A landscape with many peaks, sampled at points; each row gives a point and its height.
From any point a climber takes the steepest step (rise divided by distance) to one of its 6 nearest points. It stops when none of these is higher. Distance is the straight distance between rows; heights are no part of it.
j945 height 466: [23 -23 44 15 21 -21 -3 11 -7 7 -1 17 12 -7 9 -38 13 -19 31 -15 1 1 -23 -7 3 -5 29 10 7 23 -1 1 1 -1]
j841 height 190: [24 1 -2 -26 -36 -6 18 27 -18 -2 -28 8 31 -23 -14 21 -11 -23 -12 11 -8 -12 16 41 0 45 9 -7 -44 35 34 -3 -14 13]
j837 height 346: [17 7 55 -33 -18 -56 20 20 -15 9 -34 10 15 -17 -3 -51 -19 -41 17 -2 28 -15 26 12 9 8 23 23 -21 43 72 -26 -17 8]
j481 height 161: [24 -11 6 -4 -7 9 0 46 -18 6 -7 -4 24 -23 5 24 4 -18 -10 10 -14 9 -1 20 4 38 -5 -6 -26 3 3 21 1 6]
j191 height 530: [-4 5 -43 -25 -33 15 22 -14 10 -19 44 -32 18 21 1 52 -18 64 -22 18 -14 -40 11 8 -9 14 19 34 -8 11 -12 6 73 -25]
j199 height 532: [-2 21 22 -35 22 50 15 48 -5 27 16 6 -50 -11 -27 17 1 29 -38 0 14 48 4 -23 -9 -5 -84 6 17 -44 -25 -15 -16 56]
j147 height 410: [25 -17 33 1 11 -23 -12 -9 -7 -11 -25 26 24 -8 7 -65 8 -21 36 -2 19 -23 -11 8 0 -5 46 4 14 42 11 -14 -9 -20]
j410 height 640: [-3 21 3 -33 20 51 15 45 -3 16 12 -19 -58 -6 -23 23 -4 20 -59 0 13 14 17 -19 -5 -2 -75 -1 2 -58 -43 -1 -19 42]
j372 height 357: [32 -21 -25 -28 -15 39 15 44 -5 -14 -11 -28 -20 6 -11 37 -8 38 -78 -5 -9 5 11 20 15 60 -29 -24 -28 -29 -31 16 2 15]
j647 height 270: [20 -2 -15 -38 -48 -18 24 6 1 -15 -7 5 50 -12 -4 45 -18 -25 -9 18 9 -32 25 43 -6 23 17 -6 -39 43 24 -5 -15 -4]
j276 height 434: [-61 34 -19 64 43 19 -14 -51 5 -9 -7 17 -30 6 11 -56 -9 -68 -2 5 15 31 -14 -39 11 -43 -7 13 30 10 -32 -25 -4 -19]
j824 height 340: [-18 6 -21 17 23 -5 -16 -17 14 -1 -1 -17 13 16 -3 -8 0 12 22 -6 -39 2 -21 6 12 -14 -5 2 32 -24 -14 19 1 -27]
j266 height 314: [3 15 31 -35 -46 -19 10 4 6 -18 -22 19 32 -28 1 13 -23 -42 30 16 29 -52 32 40 -8 11 37 -3 -38 36 38 1 -34 6]
j676 height 415: [-38 36 -25 -23 35 13 -9 -13 0 6 37 -21 -51 15 -31 -6 16 23 12 -37 -34 2 -10 -35 -29 -37 -60 -10 -6 -53 -43 -16 0 38]
j275 height 176: [-22 0 -10 23 5 6 -12 -43 18 -8 -7 -6 37 11 -1 -16 -4 18 30 15 -28 7 0 13 -1 -15 0 2 44 6 -7 13 4 -48]
j254 height 585: [6 -19 6 8 25 -15 -13 -19 -2 -3 1 17 24 9 8 -36 10 -8 28 -2 -8 -10 -17 9 7 -9 29 -5 28 18 -3 9 -9 -19]
j84 height 431: [19 -13 23 27 16 -7 -9 37 -15 32 6 11 -17 -9 16 -6 22 -9 -7 -20 4 37 -25 -29 9 -24 -3 2 -5 -11 -10 5 -7 21]
j382 height 389: [-61 30 -26 15 33 -4 -18 -37 7 2 20 -27 -15 29 -10 -25 -11 -21 -5 -14 -30 25 -18 -37 -7 -45 -45 -6 10 -35 -31 -11 -2 1]
j781 height 328: [-6 44 49 -59 -51 -34 21 14 -5 -1 -22 5 19 -25 20 -11 -41 -46 15 14 40 -33 40 26 -3 10 31 -10 -18 27 65 6 -56 4]
j680 height 420: [-34 29 -22 30 43 -6 -14 -40 -8 -3 19 -2 -37 21 0 -44 11 -37 -4 -9 -16 43 -14 -50 4 -48 -24 -19 33 -18 -19 -24 -9 -13]
j753 height 385: [-15 39 18 -10 39 18 -11 10 -10 28 53 -10 -52 13 -15 1 12 15 -2 -10 -4 27 -12 -43 -22 -38 -56 -19 6 -38 -37 -24 -5 57]
j165 height 440: [-3 -21 -29 -2 -1 29 9 40 -4 -8 4 -24 -9 -6 2 40 -14 31 -39 15 -8 -2 -2 24 4 25 -26 8 -13 -29 -27 23 30 5]
j812 height 470: [-4 -3 1 12 31 -7 -16 5 -11 14 20 2 -13 4 4 -21 18 -3 18 -24 -14 23 -28 -30 7 -26 1 -17 20 -18 -17 14 -2 5]
j373 height 516: [-52 -6 -32 15 9 14 4 -30 17 -7 19 -38 -14 35 -16 10 -1 31 8 -7 -44 -7 -16 -13 -23 1 -27 18 21 -52 -15 7 20 -21]
j150 height 412: [-25 0 -17 15 3 1 -12 -27 9 -12 23 -15 31 25 -2 19 -8 54 9 24 -30 -8 -16 8 -3 10 -3 14 22 -29 -8 18 22 -33]
j264 height 230: [18 -4 15 -2 -12 -12 3 -2 3 1 -9 14 51 -19 -4 14 0 -7 24 16 6 -21 13 46 -7 6 29 4 -10 32 27 10 0 -2]
j927 height 572: [-27 1 -39 -14 -6 5 13 -10 26 -23 36 -39 2 39 -11 25 -17 83 -15 6 -20 -37 1 1 -22 19 -1 49 6 -22 -8 -5 59 -40]
j87 height 309: [-11 14 36 -38 -38 -34 -3 -26 23 -20 -27 2 26 -26 21 0 -33 -19 45 23 49 -54 49 28 -7 -14 61 -14 -17 34 41 3 -43 -3]
j655 height 131: [-10 10 -35 -14 -34 18 -1 -66 21 -8 4 11 46 -1 7 33 1 52 14 40 6 -36 28 17 5 12 36 12 9 20 7 2 14 -34]
j312 height 375: [16 -16 56 5 -5 -58 10 33 -15 6 -22 20 11 -13 8 -61 -14 -29 6 -6 18 7 5 -7 2 -13 24 11 -8 41 48 -21 6 4]
j558 height 448: [15 9 28 -4 30 24 -4 18 -10 42 21 2 -64 4 -18 9 16 14 -21 -10 12 57 -4 -45 -20 -35 -67 -7 17 -19 -23 -14 -7 60]
j580 height 125: [53 -17 -27 -39 -30 6 15 27 -11 -19 -21 -12 8 0 -7 38 3 3 -47 5 -7 -14 21 35 8 75 -10 -27 -38 15 2 -4 -10 5]
j892 height 484: [-2 -2 -16 -19 -4 44 12 58 -5 1 1 -30 -39 1 -9 37 -16 26 -62 8 -11 -3 3 23 4 20 -31 0 -16 -45 -48 14 18 23]
j2 height 167: [36 -27 35 16 7 -9 1 49 -17 22 -20 12 -28 -30 1 -2 14 -22 -13 -18 6 42 -6 -16 4 4 5 7 -23 8 34 -6 -17 14]
j366 height 453: [-23 -6 -8 66 37 -12 -17 -26 -8 8 -4 52 -35 5 16 -71 6 -54 -10 -16 25 22 -20 -45 13 -19 21 3 41 1 14 -44 -15 -15]
j236 height 102: [6 -12 4 -4 -3 -10 -14 -30 12 -9 -15 25 51 8 8 6 7 12 39 24 8 -32 8 39 -11 4 32 3 -1 12 15 8 -10 -6]
j164 height 231: [17 -5 -27 2 -25 3 6 23 2 -4 11 -8 31 -2 8 45 -8 10 -17 22 -8 -15 4 46 2 33 5 3 -35 8 -2 23 26 6]
j352 height 103: [-19 -15 -5 -8 -58 9 -20 -74 50 -18 -48 8 28 -23 26 -14 10 20 46 32 27 -38 42 18 10 -26 40 -1 15 31 46 -5 -41 -31]
j403 height 505: [17 -9 9 38 24 -17 -12 1 -10 8 6 27 -19 7 3 -37 24 -37 2 -30 7 34 -27 -40 16 -21 26 -10 28 -7 -6 -15 6 -2]
j408 height 175: [30 -9 -24 -34 -39 0 12 30 -17 -14 -11 -5 25 -23 -5 37 -5 -8 -18 16 -11 -18 16 36 10 53 1 -10 -45 29 20 3 -4 12]
j893 height 325: [-2 32 52 -43 -40 -44 3 -9 9 -5 -17 0 25 -27 8 -19 -33 -33 40 12 48 -46 41 24 0 -13 42 -2 -17 42 56 6 -41 6]
j437 height 472: [-51 20 -28 -16 19 17 1 -12 17 -2 24 -43 -44 26 -33 12 2 36 7 -33 -29 -13 -13 -19 -49 -18 -57 6 -21 -63 -24 -25 7 48]
j787 height 533: [6 8 13 -33 13 44 8 60 -6 33 -2 2 -51 -3 -12 31 7 30 -59 -7 9 50 10 -20 -1 10 -62 -9 10 -40 -23 -7 -27 32]
j736 height 353: [30 -1 27 34 14 10 10 29 -3 36 -2 36 -46 5 -11 -4 18 -20 -31 -20 23 68 -15 -40 -4 -37 -30 -25 9 -12 7 -9 -4 38]
j281 height 514: [-79 16 -44 -5 3 10 0 -24 31 -8 11 -55 -24 39 -27 20 -3 29 10 -32 -29 -16 -9 -21 -46 -18 -49 35 -5 -71 -8 -24 11 2]
j762 height 408: [0 -15 -15 -15 1 35 1 58 -7 -2 -9 -23 -31 -10 -9 30 -11 26 -77 4 -3 10 5 11 10 37 -38 -13 -16 -40 -20 18 -4 11]
j218 height 225: [50 -13 -39 -58 -64 -1 18 18 -12 -24 -22 -9 29 0 8 52 3 4 -37 2 -13 -10 34 48 1 59 0 -45 -39 28 4 -19 2 16]
j189 height 637: [-16 11 -7 -17 12 29 2 37 -3 8 23 -35 -43 3 -5 38 -8 26 -20 -5 -16 -6 -11 -14 -12 -9 -37 9 -16 -62 -36 22 16 28]
j808 height 289: [23 -4 34 -26 -8 -30 1 7 -18 -1 -17 17 36 -29 2 -24 -12 -23 37 -6 22 -28 -2 19 -9 5 30 11 -10 49 32 -2 -27 2]
j125 height 373: [19 -33 -40 -25 -46 12 35 27 -5 -17 2 -31 9 11 3 63 -10 40 -56 10 -14 -18 31 32 3 30 -32 -10 -27 20 -19 7 45 10]
j313 height 403: [18 -14 7 14 11 -7 -12 -30 17 -26 -21 29 33 -4 2 -57 3 -28 31 -5 -1 -12 -5 8 9 -8 29 3 37 27 -6 -3 -13 -31]
j933 height 333: [10 32 55 -43 -39 -37 25 15 -22 -5 -16 -5 25 -21 8 -23 -39 -38 22 10 31 -21 36 17 -1 14 21 4 -19 32 70 -13 -37 7]
j497 height 441: [5 -5 1 -3 14 33 -15 37 -17 19 2 -5 -18 -11 0 23 5 -5 -31 -5 -1 15 -10 4 18 11 -21 -7 -13 -18 -17 24 0 16]
j809 height 473: [8 11 20 -5 15 42 5 47 -4 24 16 5 -50 -10 -4 16 7 11 -44 -1 -2 54 -8 -29 6 -10 -49 -7 5 -40 -21 4 -24 36]
j652 height 294: [26 -24 10 12 10 -6 4 22 -17 16 -1 2 9 -8 1 7 4 -19 16 -5 -9 11 -18 9 5 14 9 -4 -9 10 -6 29 7 8]
j477 height 430: [-57 16 -25 28 31 6 -3 -38 5 1 16 -16 -20 22 -12 -34 1 -23 16 -6 -23 22 -20 -21 2 -37 -30 -14 26 -16 -34 -3 -9 -23]
j543 height 274: [-8 5 -30 9 -17 8 -8 -61 25 2 8 -10 36 24 -4 10 -6 64 9 34 -4 -18 21 19 1 2 13 14 25 5 6 6 18 -51]
j659 height 425: [-70 8 -28 29 14 -8 2 -31 23 -1 11 -38 0 21 -14 -15 -4 6 25 -9 -39 11 -12 -11 -1 -27 -33 2 33 -40 -17 8 -3 -31]
j315 height 189: [-3 -9 22 -23 -22 -19 -17 -58 26 -22 -25 25 38 -21 7 -29 -4 -3 54 18 31 -54 26 30 -1 -20 39 -11 25 37 19 0 -41 -9]
j919 height 451: [11 1 -5 -13 2 42 -11 58 -5 26 1 1 -38 -19 -10 30 -4 5 -60 -7 -2 39 -4 -15 9 18 -42 -4 -9 -30 -8 11 -17 26]
j823 height 405: [9 -20 13 36 28 -32 -7 1 -6 -12 -5 35 -3 -4 19 -63 12 -39 3 -18 22 3 -20 -19 9 -2 41 6 34 28 -2 -29 -12 -22]
j758 height 485: [-26 5 -20 47 25 -12 -9 -36 2 -19 -13 23 -23 11 18 -64 15 -44 5 -22 9 21 -22 -33 18 -24 6 9 38 13 -23 -21 -11 -41]
j890 height 449: [6 21 20 11 35 12 -16 27 -20 28 31 12 -52 3 -2 6 4 8 -14 -8 -4 44 -14 -45 -4 -30 -31 -12 -2 -25 -26 -3 12 41]
j112 height 464: [10 -23 -20 -3 -23 14 24 20 5 -15 28 -24 11 -2 -5 60 -17 44 -37 21 -10 -22 7 23 1 22 -4 12 -20 5 -14 11 57 6]
j232 height 235: [27 -20 1 -14 -5 20 -6 52 -11 13 -17 -14 -9 -18 -7 25 18 1 -41 -11 -3 20 -4 0 9 57 -22 -16 -27 -12 -3 18 -11 10]
j360 height 467: [-6 -8 -35 -16 -29 6 11 -26 12 -15 36 -12 32 23 0 51 -9 63 -9 32 4 -36 21 15 -1 20 29 27 3 10 -12 13 60 -29]
j91 height 317: [21 1 -25 -21 -51 8 15 -2 6 -12 -1 2 45 -8 12 73 -5 11 -6 21 23 -32 22 34 -2 12 24 -8 -26 39 6 9 14 3]
j85 height 418: [-73 47 -28 -5 45 5 -6 -38 9 2 21 -36 -38 22 -52 -24 10 -1 15 -31 -37 5 -13 -24 -40 -42 -76 8 -18 -38 -34 -39 -4 35]
j931 height 359: [17 -11 20 9 7 -17 -5 -1 -13 0 -3 23 42 -9 6 -20 -3 -12 53 -2 12 -11 -18 8 5 1 42 3 -2 31 9 15 -22 -3]
j493 height 474: [-9 3 -11 30 20 -14 -7 -41 2 -6 5 12 11 7 15 -35 10 -23 23 -11 -20 20 -22 -17 13 -15 -9 0 44 0 -24 4 -3 -38]
j686 height 617: [-10 -11 -29 -4 -8 8 21 19 5 -19 36 -42 -11 24 -3 34 -11 63 -25 -2 -21 -39 7 11 -22 22 -14 41 -12 -38 -26 3 55 -11]
j692 height 323: [7 10 37 -33 -29 -26 17 10 -4 -7 -18 5 30 -24 9 -1 -24 -39 31 6 24 -39 37 38 -5 15 28 -5 -26 40 53 -3 -31 10]
j756 height 205: [3 -9 -2 13 11 -2 -11 -3 -8 -3 11 -9 18 4 0 16 3 2 22 9 -17 -2 -12 18 6 11 10 -4 -10 -5 -23 42 14 -11]
j906 height 291: [9 -7 -28 -6 -5 3 -2 -23 3 -8 15 3 41 17 -4 46 -12 45 8 26 -11 -32 14 21 -1 20 28 7 -2 1 -8 21 40 -20]
j729 height 77: [8 0 -7 6 -13 -6 -13 -59 22 -15 -26 12 33 -9 1 -26 -3 10 50 32 10 -31 18 32 18 -5 35 4 23 41 22 8 -14 -22]
j330 height 355: [13 -13 -13 7 -8 2 -5 1 -5 -6 22 -11 27 6 -3 42 -13 29 -8 34 -9 -18 -6 27 -2 27 7 15 -12 -4 -14 27 35 -7]
j214 height 207: [6 -6 -7 9 1 1 -12 -30 2 10 7 2 38 4 0 -1 2 17 33 19 -12 -5 -15 22 5 11 17 -10 19 4 -4 12 10 -28]
j90 height 462: [18 -18 39 40 19 -31 -7 11 -5 -5 -8 44 -26 -6 15 -54 8 -33 -6 -19 38 17 -29 -39 -2 -21 42 6 11 10 21 -35 6 9]
j560 height 384: [26 -28 33 36 6 -30 0 30 -9 18 -12 39 -18 -7 7 -34 18 -34 -18 -35 26 39 -20 -24 4 -29 14 -12 -8 12 32 -18 3 27]
j986 height 648: [31 -17 26 26 11 -24 0 11 -5 19 2 24 -19 -3 11 -25 21 -22 -4 -24 9 22 -27 -28 10 -8 26 -2 9 4 9 -3 -1 16]
j505 height 181: [24 -12 10 6 -1 8 -1 49 -27 25 -18 4 2 -14 3 12 5 -15 -15 -8 -7 23 -14 9 17 35 2 2 -19 11 -3 29 -4 0]
j566 height 469: [-20 37 12 -29 37 34 4 20 -7 20 26 -19 -56 0 -24 22 -2 27 -6 -15 7 7 -14 -18 -34 -24 -61 11 -6 -50 -53 -17 -4 75]
j568 height 352: [31 -25 -20 -17 -27 22 14 44 -1 -18 3 -27 -4 -5 -11 38 -23 22 -52 22 -18 -7 11 26 9 34 -22 -12 -28 -12 -19 16 32 13]
j864 height 2: [-1 -6 -7 11 -11 14 -23 -69 41 -8 -48 20 37 -15 14 -62 5 7 37 29 9 -34 28 48 11 -38 9 9 30 55 12 -7 -18 -21]
j898 height 143: [7 10 1 -16 -34 -4 -14 -61 29 -16 -8 17 42 -11 7 30 0 24 47 38 28 -32 22 27 -7 1 64 1 1 31 19 8 -15 -16]
j668 height 414: [-39 7 -5 63 25 4 -17 -46 31 -24 -32 7 0 -8 22 -70 3 -45 5 11 7 21 -15 -6 7 -38 -6 11 45 22 -32 -14 -6 -44]
j759 height 245: [16 1 14 -9 1 -14 -11 -27 8 -15 -22 26 44 -8 12 -28 -9 -6 52 12 19 -32 13 29 -1 -2 40 4 19 33 16 0 -32 -5]
j35 height 320: [17 36 34 -63 -53 -43 34 9 -23 -12 -20 3 4 -14 11 4 -34 -46 6 2 17 -32 46 19 -2 40 24 -24 -37 20 82 -21 -51 6]
j4 height 450: [-51 18 -11 51 29 7 -6 -50 19 -17 -9 -11 -16 11 12 -63 -11 -59 10 7 1 36 -11 -15 12 -45 -4 4 43 6 -48 -3 3 -40]
j58 height 666: [5 -1 -2 17 24 17 -6 34 -3 24 30 -12 -32 -9 -10 20 15 9 -4 -14 -15 22 -18 -23 9 3 -16 -15 -3 -24 -30 26 5 24]
j600 height 51: [-15 5 -21 -11 -31 20 -15 -76 33 -7 -26 13 37 -9 11 17 15 40 30 41 15 -34 38 17 10 -10 39 7 17 23 25 8 -17 -36]
j205 height 110: [35 -17 26 1 -2 -2 -1 55 -18 23 -31 6 -11 -19 1 2 11 -19 -16 -4 -7 22 -3 0 5 38 -5 -2 -30 12 26 6 -18 -2]
j630 height 232: [3 5 -13 -11 -37 4 6 -25 8 -21 -1 13 54 -10 -1 59 -7 15 14 26 16 -37 24 38 -8 12 47 -3 -13 30 17 3 11 -3]
j310 height 67: [0 -6 -5 -2 -14 3 -11 -66 38 -16 -51 15 45 -11 14 -30 6 14 52 30 20 -36 32 28 2 -21 30 7 22 43 24 -8 -30 -22]
j838 height 510: [8 8 25 -16 10 35 12 44 -20 30 8 14 -54 -12 -21 22 2 14 -47 -2 8 68 11 -24 1 -16 -67 2 17 -29 -17 -8 -14 44]
j46 height 528: [-28 7 -40 -8 -9 11 7 -30 14 -13 26 -34 20 29 0 16 -4 67 -12 19 -17 -33 2 7 -6 15 1 39 18 -14 6 1 46 -45]
j208 height 445: [-6 1 -15 8 22 -7 -13 -6 -3 3 11 -9 -7 19 3 -19 2 7 20 -14 -17 12 -31 -16 7 -2 -7 -9 23 -22 -22 18 -6 -14]
j267 height 32: [-10 4 -23 1 -16 7 -15 -65 32 -11 -17 9 44 2 6 4 10 26 31 33 5 -15 15 22 2 -1 34 16 20 18 15 8 2 -35]
j235 height 264: [-7 2 30 -22 -28 -15 -1 -33 28 -7 -19 8 44 -9 10 7 -6 -9 46 17 39 -55 30 29 -4 -12 51 1 0 30 32 0 -31 -1]
j134 height 282: [32 9 37 -31 -23 -38 26 33 -13 9 -38 2 10 -19 -6 -18 -11 -31 11 -8 9 -9 29 14 -10 45 9 -5 -30 28 71 -14 -33 3]
j532 height 568: [-47 -1 -32 1 3 6 9 -18 24 -23 27 -50 -28 32 -1 26 -4 55 0 -7 -24 -26 -2 -10 -35 15 -24 46 1 -64 -11 -4 37 -25]
j902 height 351: [19 -5 3 -4 -2 22 4 52 -18 20 -13 2 -27 -17 6 21 2 -2 -46 -2 -13 37 -17 -19 9 18 -30 -5 -13 -15 -3 22 -10 18]
j681 height 455: [-5 9 -5 41 44 -8 -12 -15 -6 10 17 37 -32 12 10 -41 14 -40 -15 -25 9 32 -25 -53 15 -25 18 -16 22 -17 2 -25 8 1]
j455 height 433: [-11 24 -8 19 46 -4 -22 -25 -20 9 34 2 -56 15 -10 -24 12 -17 11 -23 -15 33 -18 -55 4 -35 -15 -26 31 -29 -18 -9 1 5]
j661 height 358: [26 -13 34 17 19 13 0 43 -16 26 7 8 -39 -14 -1 12 28 -11 -30 -15 9 52 -17 -36 11 -16 -24 -9 -4 -12 -2 14 -9 25]
j374 height 625: [-50 16 -23 45 34 -9 -16 -53 -11 -11 -4 17 -33 8 0 -51 8 -63 -5 -14 16 38 -18 -40 11 -40 -6 -1 34 -5 -21 -20 0 -22]
j296 height 267: [39 -31 36 53 9 -23 6 34 -5 22 -19 47 -38 -4 -5 -30 22 -31 -25 -36 27 51 -24 -23 -2 -37 4 -16 -13 0 30 -24 3 32]
j884 height 417: [-12 -8 -1 45 23 0 -13 -44 13 -16 -41 28 0 3 14 -78 14 -34 8 -1 12 14 -16 -1 15 -20 6 11 45 36 -12 -17 -19 -45]
j178 height 551: [-9 -2 -34 -7 -30 14 13 1 2 -23 37 -37 12 21 13 54 -8 72 -26 19 -14 -32 11 12 13 21 4 37 -8 7 -9 4 78 -7]
j163 height 442: [18 -12 11 16 23 -11 -2 5 -21 9 -3 9 1 -7 1 -9 17 -12 11 -23 -12 4 -29 -27 10 -2 18 -8 16 -6 -25 15 6 -9]
j995 height 293: [5 4 12 -36 -52 -13 19 -10 7 -26 -15 9 57 -15 9 48 -11 -31 15 16 23 -45 36 36 -1 9 41 -16 -35 25 38 12 -20 4]
j672 height 562: [-28 2 -35 -3 -1 14 14 -12 12 -16 37 -33 1 35 -2 34 -14 65 3 -1 -27 -26 -8 2 -15 15 -15 26 10 -41 -14 7 47 -42]
j523 height 471: [-35 19 -14 48 30 3 -18 -44 7 -16 -4 1 -16 21 9 -53 -3 -58 8 -1 3 34 -12 -23 12 -25 -3 -7 47 9 -28 -8 -10 -25]
j601 height 540: [0 -22 -22 1 -16 12 16 30 4 -2 31 -27 0 18 4 52 -8 46 -29 14 -28 -20 0 13 3 17 -15 21 -24 -19 -23 26 62 2]
j716 height 444: [2 11 -37 -23 -46 4 16 -32 -1 2 33 -15 35 15 8 67 6 54 -15 31 15 -38 26 20 -3 -5 35 23 -13 39 2 3 45 -24]
j535 height 307: [21 -14 8 8 9 9 -5 39 -12 11 -3 -3 0 -19 3 13 -4 -10 -9 0 -8 9 -21 -1 26 21 -8 -6 -21 -4 -14 23 10 6]
j211 height 370: [6 -10 7 14 18 -22 -26 -37 9 -21 -32 24 17 -5 14 -81 9 -16 29 9 13 -12 -4 10 2 -11 37 11 41 37 6 -26 -19 -30]
j186 height 305: [13 1 40 -30 -18 -20 7 -2 -7 -10 -23 21 44 -14 8 -10 -13 -16 44 11 27 -39 13 25 -7 -4 44 2 -15 44 31 13 -28 2]
j418 height 218: [29 -17 47 -1 -10 -27 14 50 -24 11 -28 12 13 -21 -3 -31 1 -23 -2 -21 6 9 6 8 8 20 2 -7 -25 33 61 -8 -20 -1]
j158 height 354: [9 -13 -4 18 21 -3 -21 -17 -4 -4 5 14 26 4 1 -4 12 -1 38 1 -3 -9 -17 13 8 9 25 0 19 5 -14 16 5 -27]
j510 height 454: [5 -8 -27 -10 -49 13 14 -10 3 -10 28 -14 34 10 -3 60 -14 49 -27 35 -9 -18 20 29 -3 28 9 10 -8 18 -12 17 48 0]
j451 height 306: [21 30 26 -37 -41 -19 12 7 -17 -10 -30 5 33 -18 5 27 -16 -39 11 6 12 -36 29 39 -9 33 22 -11 -32 31 50 -11 -27 3]
j742 height 483: [-13 25 8 -2 23 26 -4 32 -10 29 37 -19 -47 2 -3 12 8 10 -9 -9 -10 23 -16 -37 -8 -9 -39 -7 1 -37 -34 13 -7 42]
j77 height 292: [21 -18 22 11 13 9 -10 41 -11 24 -3 4 -9 -15 -2 -2 8 -8 -10 -11 -3 26 -18 -12 14 9 -4 5 -24 -1 3 12 -11 17]
j863 height 383: [10 -26 29 56 27 -30 10 16 0 2 -15 51 -32 3 24 -40 20 -44 -16 -21 35 30 -23 -40 -3 -37 35 -8 3 1 19 -38 9 24]
j479 height 452: [-15 -3 -14 11 19 2 -12 8 6 11 24 -24 -16 9 -7 10 11 10 12 -5 -23 4 -24 -5 -4 -13 -11 -8 9 -51 -23 22 21 -10]
j575 height 166: [42 -6 -10 -37 -35 -10 9 16 -20 -17 -27 1 16 -22 -4 45 3 -26 -24 4 -1 -10 35 32 -5 68 7 -25 -44 30 36 -20 -18 3]
j298 height 427: [-47 18 -27 7 28 10 -5 -31 6 2 25 -22 -26 22 -15 -21 6 -3 17 -24 -27 14 -20 -25 -5 -35 -36 -11 31 -47 -34 1 -7 -3]
j11 height 460: [-29 15 -4 -6 32 3 -9 -3 -4 7 42 -20 -27 11 -9 7 2 21 8 -18 -26 10 -17 -22 -4 -11 -28 -14 -4 -63 -31 10 5 14]
j37 height 638: [-63 26 -33 -4 27 1 -4 -43 7 -11 29 -33 -31 30 -27 -12 7 -1 5 -13 -39 12 -10 -32 -23 -35 -48 -10 2 -47 -17 -21 -12 17]
j48 height 411: [27 -24 48 18 13 -28 -8 30 -14 2 -17 24 10 -11 3 -53 1 -35 21 -22 25 0 -17 -9 12 -8 30 5 0 38 16 -17 0 -1]
j442 height 372: [-18 25 -9 0 37 4 -13 -12 -18 14 34 -14 -41 18 -12 -6 16 2 5 -18 -14 24 -15 -45 -5 -23 -38 -22 10 -42 -39 -1 4 21]
j782 height 424: [15 -3 14 34 31 -2 -6 15 -14 37 19 25 -44 2 7 -21 19 -20 -3 -24 7 51 -14 -56 1 -33 3 -15 8 -14 -8 -16 3 22]
j126 height 644: [-19 7 -13 20 27 -1 -17 -24 0 1 10 14 -20 22 2 -29 15 -23 11 -24 -28 29 -23 -31 16 -33 -3 -8 32 -13 -25 2 -5 -25]
j969 height 331: [33 -18 25 23 9 -17 0 39 -12 14 -24 9 15 -10 9 -19 14 -22 8 -20 3 12 -11 -5 -1 16 24 8 -15 18 20 7 -6 3]
j443 height 308: [39 -31 -43 -49 -63 22 33 22 -6 -9 -11 -16 17 18 7 53 -15 50 -53 -2 -5 -9 20 40 11 49 -20 -25 -32 29 -8 8 36 14]
j834 height 185: [28 -9 27 -10 -17 -18 5 36 -15 9 -28 6 23 -28 -4 -1 -4 -33 13 -5 -5 -3 10 14 5 34 12 5 -39 36 45 -3 -16 8]
j572 height 204: [38 -32 47 25 4 -20 8 49 -8 17 -26 30 -20 -8 10 -21 18 -21 -16 -32 13 36 -14 -20 6 -3 6 -1 -29 24 41 -19 -3 11]
j977 height 531: [-38 10 -24 -1 22 15 -3 -1 11 -7 26 -36 -38 30 -12 26 -3 37 2 -21 -21 -15 -18 -15 -25 -13 -37 4 -3 -73 -27 2 17 20]

For each start below, name the point where the climber stops.
j408: j686
j235: j986
j995: j986
j575: j986
j35: j986
j218: j686
j906: j686
j267: j686
